A landscape with many valleys, sampled at points; each row gives a point and its height.
From any point a ball rolls to the lowest of the 2 points nearest to it. It stops when none of these is lower. Distance is the straight distance between rows; heights are no part of it.
Q487 (h 4.41): [ -9  34 -11  12  48 -66   3  -1 -13   0  -3  -6   9  26  24  17   5 -41
 -23 -30  12 -15 -18  16  24 -68 -22  -3  59  31  15   6 -33   3  13  -6]
Q28 (h 8.01): [  6 -43 -20  25  27   5  15 -16 -24  15 -11  23  21   6 -16 -36  11  14
 -31   1  10   7  24  20 -59  38 -24   2  26  28 -15 -33  47   6  28   0]
Q677 (h 2.12): [ 17   2   8 -13   7  41  -9 -28  14   6 -36  -9  14 -26   8  47 -22  27
  12   4  -6   2  -6 -28 -22 -17 -23 -19  -6  34  58  -4  -5 -19  32 -26]
Q351 (h 4.33): [ 19   5   3  -4  31  32  19  17 -19 -14   3   4 -19 -50  19  -4 -25 -34
 -10  -6   0   0  26 -22 -19 -36 -17  29  -2 -28   9   0 -33 -55 -25  47]
Q130 (h 2.35): [ 18  20 -17  19   1  37   1  19 -22 -26  12  24   9  10  -3  21 -17 -16
 -19 -12 -52  29   7 -43 -17 -54 -19  -8  32 -15  -1  -6 -13 -11   4 -10]
Q400 (h 4.88): [ 47   4  37   2  15  35  -1 -45   3  -2  -4  11 -27 -23  29  -1 -50  19
  76  41 -43   4 -10 -18   1   7   8  30  15  25 -12   9  10 -10  -1  23]
Q505 (h 2.13): [  8   5   6  32 -23 -73   0  31 -17 -18  -7  27  -5 -22 -39  13  22  24
   2 -12 -30  16  64  11  18  10  14 -13  27 -22  13  11 -17 -12 -35  15]
Q448 (h 1.71): [ 14  -6  23  -4  -4   8 -23 -26  11   5 -11  34  24  10  -9  42  -5  11
   7   5 -12 -10 -20   6 -15  -6 -24 -62   4  54  41  -2  20  29  36 -17]
Q980 (h 2.84): [ 15  -5  14  32 -14 -23 -16  13  15 -31  -7 -33   5  18  10   1   2 -24
  58 -16   4  16 -29  29  -8  36  30  39  45 -23 -48  46   4  21  -1 -18]
Q303 (h 3.57): [-18  31  36  14 -11 -38 -18 -13   4 -25  -6  35  -3  35   8  15 -21  -2
 -57  -7  12 -14 -52 -17   8 -17   3  -9  -7  27  55 -20 -38 -13  21   3]
Q403 (h 3.17): [ 21 -12  26  24  -1 -16  -9 -27  33  36  21   3   6  -7  20   4  24 -27
  57   1  40  12 -25  32   5  44  25  -6  31   1 -47  28  28  21  17   7]
Q845 (h 1.81): [ 15 -14   4   3 -44  57 -40 -32  36  14  -3  14  30  19   9   6  -3  14
  19   4 -14 -21 -41  -5  -6  28  27  -8 -43 -16  55  15  15 -21   8  12]
Q96 (h 1.39): [-43  14  32   3   6 -43  -7  28  11   7  27  40 -33  13  -7  -9  60  18
  32  13 -27 -13  -4  17  36   5  41   7 -23  18  30  24 -17 -33   9  10]
Q937 (h 4.38): [-25  11  -7 -17  -7  -3  12  -7  13   3  -8  15  27   9  -7   8  10 -19
 -35 -10  16 -23  17 -13  -2 -30  32  10 -42 -29  38  -9  17 -43  13  24]
Q710 (h 5.91): [ 19 -10  -7 -15  -2   4 -37 -10  44  -6   4  -7  27  53 -22  22  -4 -38
  40  10  10   8 -21  14 -13   0   2   1 -34  17  -1   4  29  -7  49 -38]
Q429 (h 1.23): [  1 -28 -25   6  12  24 -13  -6  29 -24  -8   2  -8  11 -15 -24  -9   7
  15  35 -49  21  -1   6  20 -24  26  15 -51 -36 -34 -35 -23 -33 -13  11]
Q757 (h 2.03): [-63  41  24  19  21 -57  13  15  -8  -9   5  28 -37 -26 -25 -36  35  19
  32   3 -27 -16  36  15  31   1  15   8  36  36  -7  21 -16 -34   1  -1]
Q482 (h 3.26): [ 30 -12   2 -62 -27  49  46 -42   7 -12  -3 -13  22  -6  21  -6 -41   4
  15   8 -10 -15  19 -20   0 -15   3  -3 -11 -11   3  -9  31  -4 -13  54]
Q621 (h 4.90): [  4  12   0  45  39 -25  -1  18 -22  -1   2  -3 -17 -35   6  12  54  17
   3 -29 -21  -8  16  19  29 -38  35   1  37  -8  30  28 -49 -53  24  -7]
Q664 (h 2.09): [ 18  -7 -12 -15  13   2 -26  10 -37  16 -38  12 -13 -52  34  16   9   3
  12 -33 -13  20   7 -25 -36  53 -63  10  26  30 -19  29 -29 -38  -7 -16]
Q804 (h 3.04): [-23  -1  -8  -4   0  -2   3 -33  21  47 -35 -28  28 -34  -2  18  10 -13
  -6 -13  55 -32  38  29   1   8 -18 -37  20   3   7  13  27  27  10  -5]
Q216 (h 2.06): [ 11  -6   1  36  26 -10  15 -25 -29 -21 -28  10  10 -12  37  16  -1 -44
   5 -28   9  17   3 -40  -3  46 -14  50  36 -16  -4  23  -1 -16  -9  22]
Q552 (h 4.36): [-10  23   9 -15 -49  18 -18  43 -27  -2  39  29 -36 -10  34 -26  16  29
  42  24 -12  -8 -40 -19 -17  39  -5  36  10  35  -6  21 -17 -13  23  -4]
Q97 (h 0.62): [ -3   1   6  -1 -36   9 -12   1  57  18  20  16 -14   6 -17  11 -14  40
  57  37 -30 -26 -15  19  -2  28  44 -50 -10 -36   1  29  16  16   1   8]
Q538 (h 1.75): [ 27 -15 -35 -21 -46   7 -30  27  16   0  -4 -45  24  20 -35  22  -5   3
 -28  12  19  11  27  -3 -13   2  42   1 -25 -26  19  13  32  29 -10 -35]
Q643 (h 4.02): [ 42  -6 -12  -5  41  10   7   6  -9  36  -3   5   0 -23  32  10  -2 -35
 -17 -11   7  16  16  -3   9 -23 -32   7 -19 -16   7  -1 -16 -36  -9   3]
Q389 (h 3.74): [-25 -20  18 -38   8  -1  14   7 -16 -26  10   3 -10  19   4 -22  69  11
 -24 -30 -12  -5  -7 -13 -17 -26 -28  29   8  12  -5 -18  -2 -28  21  -6]
Q195 (h 3.43): [ 20 -27  -6   5  17  28  -2 -39  39  36  -9  -1 -19 -16   9 -19  12 -11
  71   6  12   0 -22  16  -5  40  22   3  19  -9 -58  24   9 -27  43  12]
Q93 (h 4.07): [-20  -3   4 -14   2 -19  20 -31  -5 -10  -3   7  18   7 -19  -6  24  26
 -45 -39  20  -3  16 -42  -8 -13 -30  17 -32 -21  11 -36  -5 -69  18  16]
Q913 (h 1.53): [-21 -27   0  32  -8 -56   4 -10  -1 -35  -7   8   4   0 -20   4  18  42
   7  11 -32  22  46  36  22  13  24 -35  23 -17 -30 -18  28  20 -43  10]
Q873 (h 4.24): [-30  32 -41  25 -20  -6   9  -5  13  -6 -24   3  -1 -48   8  42 -30   2
  -7 -45   9 -10  16 -20 -12  21  -6 -23   6   5  38  11 -38 -41  16 -10]
Q517 (h 2.52): [  8  -4  32 -13  -6  55 -23  -1 -13 -46 -47 -48  16  -1   3  33 -20 -11
   3 -25   8   8 -24 -44   1 -19 -24  22 -22  14  42  11   7  12  21 -16]
Q598 (h 4.16): [-13 -40  24  -3 -13 -14 -19 -17 -25  -5   3 -23   1  10 -21   2  16   2
 -47  -5  46 -22  23   1 -12  -2  11   5 -39  17  40 -21  -1  41   2 -31]
Q364 (h 4.56): [ 35 -24  40   0   0  29 -16  -5  -5 -14  23  21 -25 -22  -8 -32 -50  22
  33  35 -22  10   3 -19 -32   6 -11   8 -11 -21 -15  -9  -4 -22   0  10]
Q551 (h 2.59): [-44  38  46 -24  37 -33  42  -7   5   1   1  19 -65 -28   6  -3  11  15
  43   8   1 -14  25 -20  29  -9 -11  -8  29  54   0   4  -8 -54   6   4]
Q886 (h 5.13): [  8  31 -16   6  -7 -15  20  39 -24   6  29   7 -23   2  -9  -1  45  21
 -30 -23   0   3 -11  21  41 -33  21  21   7  -8  56  15 -66 -51  23  -5]
Q3 (h 3.15): [ 24  17   6   5  18   0  16 -40   1  -4   9 -18  -9 -21  22  59 -16  31
  -6  41  20   6 -20   6  23   2 -20  21  -8  37  34  -7 -32  52   2 -27]
Q334 (h 3.75): [  1  38   9  30 -18  -3  19 -12   1   3  35  61  34  45   8 -17  -6  -6
 -19   9 -27 -13 -41 -12 -25 -11  13   5  33   0  11  -4  20  17   5  37]
Q385 (h 2.96): [  5  28  -2  25   9  -9  -3 -39  -4   9  -8 -39   2   9   5  23 -44  -6
 -22   3  33  23 -29  -1  44  28 -24  15  -5   2 -14  -2 -22  36 -25 -28]
Q864 (h 6.11): [ 27 -21 -32  33  36   1 -21  11   3  41 -18 -40   7  -7 -11   2 -53 -14
 -29  31  14  23  29  21  -8  30  28  -7 -21 -21 -25 -36  35  33 -56  23]
Q590 (h 7.60): [ -5 -31   6  39  24  16  27  20 -17 -32  -7  -9  -3 -21 -24 -33   0   5
  -9  27 -38  -3  44  37 -13 -36  25   0  -5  -1  16 -35  -3  32 -12  14]
Q745 (h 2.38): [-24  -8 -41 -16 -30 -12   9 -15  14  44  -8 -37   2 -18  -8   4  -2  15
 -30   0  37   8  15  17  43  42  -8 -12 -35 -21 -21  -9   0 -16 -34   6]
Q484 (h 4.64): [  8  38   3  36  44 -44  11  -5 -11 -21   5   7  15  15   4  32  30 -11
  -3 -37  -2 -25  21   6  16 -77  38  -9  80   3  36   1 -19 -11  21   3]
Q731 (h 5.27): [ -1 -29  57  -1  26   2 -11 -27  -6 -38   5  16 -31   7  -2  16 -29  -6
   5 -31  27   4  -1 -61   0 -29 -41  -8  -6   3 -26 -18  -8 -25  43  10]
Q137 (h 5.89): [ 11 -11 -56  19  38 -52 -48  20  29  27 -29 -35  10  -1 -36  29 -11 -26
 -44  -2  10  13  62  27 -20  20  42 -13 -26 -20 -28 -43  29  14 -47  -1]
Q774 (h 5.01): [ 10  27  51 -13  30  -1  29 -23   4 -20  36  33 -52  35  -7  11  -3  16
  23   7  12  -5  -7 -46  -3 -48 -16 -29  27  19 -30 -17   3 -12  43  14]
Q803 (h 7.70): [  8  24 -36 -28  43   1  36 -17  26  29 -33  15  40 -10  27   3   8  16
 -33  32   5 -26 -49  25 -35  19 -16  20  18  37   8   0  20  12 -42  -1]
Q141 (h 3.90): [-44   8  18 -16  25  13  16   7  26  30  -3 -32 -21 -10  16 -14  48  -6
  31 -12  17 -18 -27  25  45  -2  -8 -14  42  40 -35  36   7  20  12  -7]
Q674 (h 3.44): [ 24  37   4  23 -40  -4   3  12 -22   9  52  58  38  41 -16   8 -24  14
 -40   5 -11  -3   7 -21  -6 -19  47   1   5  -3  55   5  18  16   0  21]
Q8 (h 2.73): [ -9  22  -1 -15 -16  -6  34 -27  14  11 -22 -32   0 -33  21  31 -26 -14
 -11   9  10   9   3  -3  48  16 -26  -3  -7  -4 -12   6  14  36 -61  -1]
Q359 (h 5.48): [-22 -27 -23  12   5 -45 -44  24  52  -1 -33 -23 -14   6 -32  -4   5   0
   0  16   2  13   6  24  36  14  16 -30 -55 -21 -19 -14 -32   0   0 -47]
Q616 (h 1.69): [ 36  -4 -20  22   2  11  -9  20 -37  -7 -17   6   4 -29  22  -6 -17  -8
  16 -20 -17  31  14 -16 -28  45 -14  49  21  -7 -27  26 -27 -31   7 -20]
Q639 (h 5.22): [-16  -8 -10   4   0 -11 -11  30  29  -1 -14   5 -25   6 -39 -18 -20   3
   0  23 -12  11  -4  38  -2   7 -25 -33 -44  23 -27 -33 -10  13  10 -21]
Q779 (h 3.86): [-11   3  27 -37  19  -9 -14  32 -30  10  20   9 -39  -4   6 -35   4  37
   5  34 -60  15  26  -9  21   5 -50  -8  -9  48 -39 -22  12  33 -45  19]
Q20 (h 1.21): [-27  -9  13  17 -32   2  -1 -32   8 -30 -12  17  15   6 -18  42  10  31
  11 -10  -9 -17   7  -4  -4 -14  26 -62  10  11  54  -5   9  35  38 -15]
Q646 (h 4.61): [-24   2  26  19  15   9 -12  31  -8 -32 -22  -4 -15  13  18 -23 -36 -49
  -1 -22   2  13 -29 -35 -14   2 -17  14 -51 -26 -16   7 -33 -34  12  20]
Q412 (h 6.63): [-11 -20  25 -11  42  19  25 -33  10  11 -19 -24 -14 -20   0 -21 -44 -49
 -26   5  27 -22  12  34 -24 -10  -6   5 -46   8  -3 -35  -7  -2  -1  27]
Q420 (h 3.87): [ -6   2 -59  -7 -18  27  -6  20  19  10  -9  -2  32 -23 -20  14 -13   9
  -8 -25 -16   4  40  -4 -31   6   2 -32   3 -24   4   0   1 -37  14 -22]
Q532 (h 1.87): [ 42  -9 -22   4   8  39  20  -5 -27  -5  15   2  24   7  -1  -2   3   5
  -6  -7 -29  43 -22 -19   4 -21 -18  -4  49 -10 -52   0  17  37   6 -26]
Q150 (h 6.35): [  8 -18  -7  10  36  15 -13 -15  -8   5 -28 -27  -7  -9  -4 -27 -55 -28
  -1  24 -13  -8  37  26 -21  34 -14  -2 -32   5 -23 -45  41   3 -35  57]
Q162 (h 4.04): [ -5   0  17 -53 -12   2 -25  31 -22  17  26  29 -16 -10   7 -30  61  21
  -1   1  -9 -19 -26 -23 -26   0 -40  25  -2  37  -1  -6  -4 -46  23  -6]
Q663 (h 3.72): [ 43 -47   4 -11  40  25 -13  -5  11  42   6  -3  -6 -19  11 -16  27 -16
  19   3  35  -1 -13   3  -8  11 -16  -4  -2 -18 -31   8  -1 -49  45 -15]
Q251 (h 6.87): [-28   1  56  -1  15  22  13   0   1 -10 -36 -39 -36  -9  13 -25   6 -34
 -31  22  35 -52 -36  19  -9 -24 -18   6 -13  19  30 -13  -7  28   5  12]
Q781 (h 0.86): [ 39  -7 -12  -8 -21 -10  14 -18 -31 -27  26  14  14  24 -17  27   2  25
 -28   8  21  39  19 -40 -17 -22  -1  37  -8 -11   9 -12  16   0  21 -40]
Q160 (h 5.69): [  3 -10  21   0   2  -1 -49 -15  -1   4  -1 -15  38  41 -18  38 -11 -59
  11 -25  33   4  12 -37  -7 -11  13 -16  -3 -11  11   7  33  12  36 -26]
Q629 (h 4.62): [-24  38 -29  -2   0 -89  -5   1  -1 -16 -29   8  17  33  25  19  -4 -15
 -18 -40  46 -36 -22  31   5 -19  -6   8  40  31  47  -9 -21 -12   3 -15]
Q808 (h 4.74): [ 16  12  63 -14  -2  -7   6   3   3 -26  37  22 -38  15  -1  21  -4  -4
  40  23   0   8 -17 -11  23 -15  -3 -12   0  10 -13  16  19  25  16  17]
Q944 (h 1.40): [ 50 -18 -34 -17   3  33  26 -20   5   9  36   8  25   1 -27  17 -20  25
  -5  28   0  34  30  -9 -17 -11  10 -16  20 -19 -19 -23  31  32  14 -32]
Q313 (h 4.96): [-45  -1  -6  24 -32   4  -4  44  -2 -23  29  13 -39  -5 -19 -59  19   9
  26   7 -56  24  12  -2  -2   2  35  22  22  -9 -36  22 -16 -12  12 -29]
Q324 (h 5.68): [  0 -25 -73   6  23 -51 -49  18   9  10 -35 -42   4  29 -34  18   6  -5
 -24  -1 -12  35  28  14   4  20  28 -13  -9 -19 -21 -37 -19   4 -25 -44]
Q626 (h 4.34): [ -8  12 -14  20  14  29 -29   8  21  -3 -11 -38  18  35   4 -17 -29 -67
   4 -23  10  -1 -30   0   6  -1  -7  14 -26 -57 -24  16 -22 -33  22   4]
Q204 (h 2.91): [-11  -3  15 -14 -33  13  -5  10  -1 -30 -43 -36   1   6  20  22  14  -7
  -7 -45  -8  -5  -7 -36  28   7 -23 -13   9  -2  17  41   3   9  -2 -10]
Q315 (h 4.37): [ 11   1  37 -40  -9  10  28   3 -10 -10  39  -7 -22  15   8   3   6  52
  30  56 -45  -4  -3  -4  23   0 -19  -5   8  38 -10  21  19  54 -24  10]
Q620 (h 3.52): [-22  10  29 -37  43  44  -2 -28  29  35 -12 -15 -37 -13  30 -14  26  29
  46  33 -20 -27 -36   3   9 -11 -11 -20  36  71 -12  22  14  -3   5  -4]
Q929 (h 2.02): [-38   2 -56 -20  -4 -21  15 -26  23  39   7 -19  32  19 -17 -28  -2  -1
 -45  -8  20  -6   8  21   9  20   5   7 -17 -22 -40 -29  40   1 -31  11]
Q522 (h 4.26): [ 31 -17  44   6 -11  50 -26   4 -15  11  -3  17   2 -22 -10 -55 -39  28
   7  17  -8  -9 -22   4 -40  34 -43  -9  -3   8  -9 -22  -5  14  33  18]
Q384 (h 2.60): [-10  -1   7   6  20   8 -51  38 -39  14 -13  24 -26 -53  16 -16  -7  15
  18 -12 -37  -6  21 -14 -30  45 -50 -37   9  24  -5  13 -21 -14 -34  13]
Q397 (h 3.32): [-46 -26   6 -28 -11   6   0  13 -22 -52 -39 -24 -24 -25  20  -4  39   5
   3 -21   4 -27   4  -8  14  10 -28   8 -22   9  14   2  -4 -17  -6  -7]
Q422 (h 4.08): [ 22  10 -23 -12 -13  51  -6  -7  16  11   4  -6   3  30   6  -1 -35 -31
  34 -16   1  18 -28 -33  12   3  -3  27  -6 -50 -39  16   4 -36  -2   5]
Q311 (h 4.63): [-28  23 -34   4 -49   4 -11  39   9  -9  44  26 -36  21  -3 -42  -8  10
  55   5 -20  22 -28  -6  -9  16   2  24  27  15 -26  14 -35 -29  27  -8]
Q255 (h 2.39): [-27   3 -27 -17  -3 -37  23  -9 -18   6   0  15   7  54  -3  -5   2  -9
 -53 -12  14  11 -19  12   8  40 -22   9  -5  19 -42 -45  34  24 -28   8]
Q752 (h 7.18): [ 18  30  34 -15 -23  45  16  35 -15  30  23 -17 -42  -7  31 -16   6   6
 -22 -14  37  -4 -43 -19  11  -2 -23 -13  21  -5  -9  15 -29  11  16   0]
Q972 (h 1.32): [ 18 -14  -5   2 -56  44  -4 -14  26  14  -9   2   9  -5   3  -7 -22  34
  19  19 -22  -6 -10   7   0  50  37   6 -33 -59   0  18  -1   5 -13  14]
Q543 (h 4.52): [ 14  25   7  17  13 -56   6  54   1  16  28   9 -25 -23 -21  14  10 -26
  15 -11  21   1  40  18  -5 -46 -24 -28  27   4 -21  12 -11  -1  12 -14]
Q59 (h 3.85): [-16 -12  12  24  -2 -49 -35   2 -19 -15  22   8  27  47 -16  10   5 -15
 -57 -14   6   1 -14  -5  13 -43  10  -1 -24   7  37  -6 -17  30  27 -30]
Q878 (h 4.54): [-26  33 -32  17  -9 -51   0 -13   6 -19 -47   2  12 -12   6  47 -18 -14
   7 -23   5  -7  15  22  24   9  -8 -20  39  31  24  16 -10   6 -12 -16]
Q84 (h 4.00): [ 16  13  24  23  -3  24 -14 -11  -1   6  22  32  12  16   5 -28 -14  -9
  -1  16   1 -11 -63  16 -35  26 -11  19 -13  19 -18 -20   7  30   6  14]
Q180 (h 0.59): [ 19 -22 -24 -12  10  11 -29  -2  14 -13 -44  -9   5 -19  -6  28 -10  -2
  26   1 -38  16  12  -6  26  22  -2  27 -49 -11  -1   4 -17 -39 -42 -18]
Q875 (h 2.67): [-27   9 -41  -2  -6  -8   7 -28   6  51  -1 -37  26  12  -7  22  11 -25
 -27 -10  43 -19   3 -12  -1 -41   6 -33  32  16  18  -7  17  38   9 -41]
Q634 (h 1.17): [ 42 -13 -13  -5 -14   6 -24 -10  14 -34 -27 -46   3   7 -24  25 -38  36
   6  32 -14  24  34  -3 -11  20  12  -3 -32   6  11 -20   2  16 -33 -28]
Q961 (h 1.78): [-43  -3 -46  17 -56 -16 -19  -7   8 -26 -17  17  36  18  -5   6   1  36
 -25 -41 -10  -3  10  -5  26   0  28 -50  17 -23  62  15 -17 -10  22  -7]
Q421 (h 2.69): [-23  -2 -26 -16 -22 -56  18  -6 -14  -8  -8  15   5  19   8  -9  29  16
 -37 -18  30  -7 -27  15 -17  49 -61  12  -4  43 -12 -25 -16   1   9 -26]
Q713 (h 3.21): [-30  21  -1 -17   4 -22 -45  47 -26  18  22  42 -13 -46   1 -30  27   8
  25   6 -65 -11  19  -7  16  -3 -34 -19  -4  23  -6   3 -34   8 -34  20]
Q202 (h 5.49): [ 15 -24  37  25  28 -22 -31 -12  -1 -11  -2  25   8  26 -10  21 -19 -34
 -21 -22  30   9  14 -36 -38  14 -10 -10 -15  -5 -10  -8  22 -12  29  -5]
Q112 (h 1.49): [-25 -11 -15 -13 -35 -37  21  20   5  24  38   1  23  21 -19 -11  25  12
 -24 -24  26   3  21  28  28 -15   9 -30  19 -25 -25  -7  33  25  -2   2]
Q252 (h 4.53): [-23 -50  39  -4  -7   1  23  -2 -29   1 -21 -24   0 -31 -18 -25  19  32
 -46  -6  24 -27  77  10 -25   4  10 -13 -36   7  42 -22  16  20 -11   7]
Q630 (h 7.46): [ -3  30 -15   1 -15  37  15  18  36  52  39   8  26  17  18 -22  21  -9
  -9   7  -4 -20 -66  49  14 -13  14  -8   9   0  -6  31  -6  35 -14  24]
Q727 (h 4.78): [-36   7   6  10 -27  -8  24  -5  -4 -21 -22   3   3 -22 -31  -2  -4  25
 -25  -8  19 -46  55 -13  -8   5  16 -14 -34 -19  50  -4   7  -3  -3  40]
Q409 (h 3.03): [-13  37  12  34 -48   6  -3  19 -26 -18  48  72   5   6 -27 -18  -6  55
   5  17 -27  -2   0 -24  -9  -2  21  -8 -19 -24  47  -7 -26 -15   2  38]
Q602 (h 4.17): [-12  30  -2   6  17 -36  10  13  15  19   8  -5 -23  -2  36   8  25 -30
  21 -25  15   6  -9  26  44 -38  -5 -32  55  29 -22  30  -2  19  27 -21]
Q261 (h 3.71): [ 16  14 -24 -39 -49  47  29 -17  10 -19  11 -11  11  24 -12  -3 -35 -26
  24   4   7   3  16 -48 -24 -13  -4  31 -31 -15 -20   3  27 -12 -14  11]
Q950 (h 3.06): [-23   9  45 -32  45  -8  19 -38  15   1 -14  13 -53 -20  22 -10   9  18
  25  43 -13 -40  28  18   0  -4 -27 -26   6  47   4 -16   1  -5  -5  11]
Q768 (h 2.76): [  0  -7  -3 -57   6  24  29 -36   4   5 -15  31 -18 -14  31 -22   8  11
  16  24 -24 -25 -22 -18 -15   6 -10  25  12  -4 -19  -9  15 -30 -26  43]
Q765 (h 1.27): [ 38  -3 -47   5  -8   8 -12  -5 -29 -37   2 -15  17   8   4  19 -20 -21
 -16  18  12  47  -3 -26 -28  34  13  66 -15   2  15   6 -18  -7   5 -44]
Q34 (h 6.14): [ 49 -31 -14 -40   0  29 -31 -18  34  25  -7 -59  33  32 -45 -17  -1 -17
  32  -3  33   7 -24  25  -7  -6   5  29 -37 -24 -34  -3  25   8  18 -23]
Q234 (h 1.30): [-22  10   9 -13 -12  16   2 -10  25  13  16  24 -21 -19   5  16  13  43
  47  37 -37  -8 -19  11  22  14  32 -33 -13  26  38   9  -7 -17  -4  13]
Q7 (h 2.29): [ 12  -8 -54 -23 -26 -18 -10  -3  18  14  19 -19  49  14  -9  30  11 -16
   3  -1  40  -5  14  27  -7 -18  33  -2  13  18  14  10  27  54  16 -53]
Q680 (h 2.41): [ -1 -27  -2  35   5 -22 -36  34  14   2   3  -6  14  19   0 -40   5 -25
   1   2 -38  22 -33  36  -6  32  41  17   6 -36 -43  21   4  -3 -10  -2]
Q599 (h 6.95): [ 13  13  15  21  15 -16  55  -3 -38   5  30  -5   7   6  15 -12   8  -3
 -34   4  19  25   5  13  33 -16  17  23  27 -46  -4   1   8  36 -69  21]
Q563 (h 3.33): [ 14  23  34   8 -15  -7  -2 -14  -1 -10  26  23 -28  -1  22  65 -22  23
 -14  21  23  13 -50   2  15  17  -2 -15 -32  39  55  -4 -32   6  12 -13]
Q499 (h 4.89): [  3  20 -18  10   4 -58  -1  31  -2   1  14  32 -16  -2 -39   4 -20  -8
  15  11  18  -8  37  26 -14  -2 -17  -5 -16  23 -25 -26 -11   0  -3 -14]
Q249 (h 7.05): [ 24  -5  65   9   4  68  -6  19  -5   7  -3 -39 -19  -9  34 -30 -27 -14
 -18  -4  24 -24 -60   3  -6 -14   2  13  -3 -13  20  10 -30  24  28  20]
Q688 (h 6.76): [  6  -1 -12 -21  -1   6  40  16 -19 -16  14 -17  -2   2  11 -11  -1 -21
 -10  12  -3  14  20  19  15  -7  28  61 -45 -41  -7  -8   6   5 -70  27]
Q120 (h 2.64): [ -1  -2   9  36 -20 -16   4  11 -34 -24   7  58   3 -15  -7 -15  16  57
   5  -6 -44  -1  31 -16   4  18  -8 -13   3 -23  16  -4 -22 -17 -15  21]
Q26 (h 4.72): [-23  20  43  -8  17   7   4  59 -36 -30  -6  14 -29 -14  18  -5 -18 -25
  -6 -37 -12  -3  -1 -60 -10 -22 -13  13 -10  -7  19  29 -34 -39  -7  30]
Q175 (h 1.85): [  4 -32 -34  25  13  10 -21  22  29   1  -2  16  50   7 -17 -36  -5   5
 -12   7 -60   9  -3  22   1 -11  41 -17 -22 -46  -9 -18  17   3 -32  17]
Q559 (h 7.83): [ 17 -36   8  32  23   4  19  22 -54   7  27  32  16 -15 -20 -35  18  17
  -8  31 -30  -1  35  27 -48   6   3  -5  28  11  -3 -17  20  34   1  26]
Q196 (h 7.33): [ -7  47  -5 -14 -28  22  15  28  19  41  48   2 -31  19  21   1  15   7
  18  10  18  -9 -83  30  14  -2   0 -18  14  16  24   9 -35  12  18   7]
Q329 (h 7.59): [ 22  12 -32   0  13  44  12 -26  22  48  -7 -21  51  -6  19  -5  -3   2
 -13  25   5   5 -62  29  21  -2  -8  20 -14   3  -2  19  17  37 -25  10]
Q123 (h 6.34): [ 36 -41 -11 -30  23  48   2 -29  -8  21  -3 -67  13  21  -4 -11   9 -49
 -18   4  53  19   0 -32  -5 -31   5  35  -7 -23 -33 -13   8  10  20 -22]
Q299 (h 5.37): [ 16 -18  -3  -1  14 -29 -27  28  -5  -9  26 -19 -28  -1 -31  22  28   6
 -22 -20  36   4 -15  -1  10 -16  34  11 -39 -34  44  11 -46 -67  30 -31]
Q928 (h 3.45): [-30 -18 -44   0 -24  35  17 -28  13  21 -39 -17  29 -35 -10   4   6  21
 -13 -23   0 -11  41  -5 -28  25 -15 -43  18  -9   1  -4  39   7   1  -5]
Q625 (h 7.10): [ 10  27  -3  17  19   0  35   7 -18  15  19 -11  22  -8  34   6  11 -26
  -2 -12   8  11   3  15  18 -37  32  14  41 -11 -18  39  27  72 -27  20]
Q943 (h 6.52): [  2 -37  14 -12  13  13  28   7 -29 -20   1 -35 -10   7   7 -15  16 -43
   9  -2  42  23  15 -12   2 -20   7  35  -6 -49 -35 -13  21  15  -6   2]
Q795 (h 2.37): [  9  11  15 -16  31   9  34 -50  -5 -27 -45   5   2  -5  54   5  -7 -35
   4  -6  13 -17 -16 -38 -19  -1 -10  46  19  -7 -26  -5  23 -25 -24  26]
Q233 (h 0.92): [-38 -12   1 -12 -60 -58   4   5   0 -34  13  -7  18  39 -14   8  32  20
  -9 -19 -16   9  17  22  30  17  11 -19  15 -10 -25  15  20  32 -30   5]
Q642 (h 7.34): [  7  -7   0  12  -9  31  37  16   0 -19  -8 -24  12 -36  -7  -8   9  -1
  21  15 -15   2  32  40  -2 -34  33   1  18 -26   6  19  29  48 -16   8]

Where does a ball stop that starts at each point below?
Q688 => Q616
Q26 => Q180
Q630 => Q97
Q137 => Q97
Q420 => Q180
Q252 => Q929
Q28 => Q180
Q646 => Q616
Q364 => Q233
Q774 => Q616
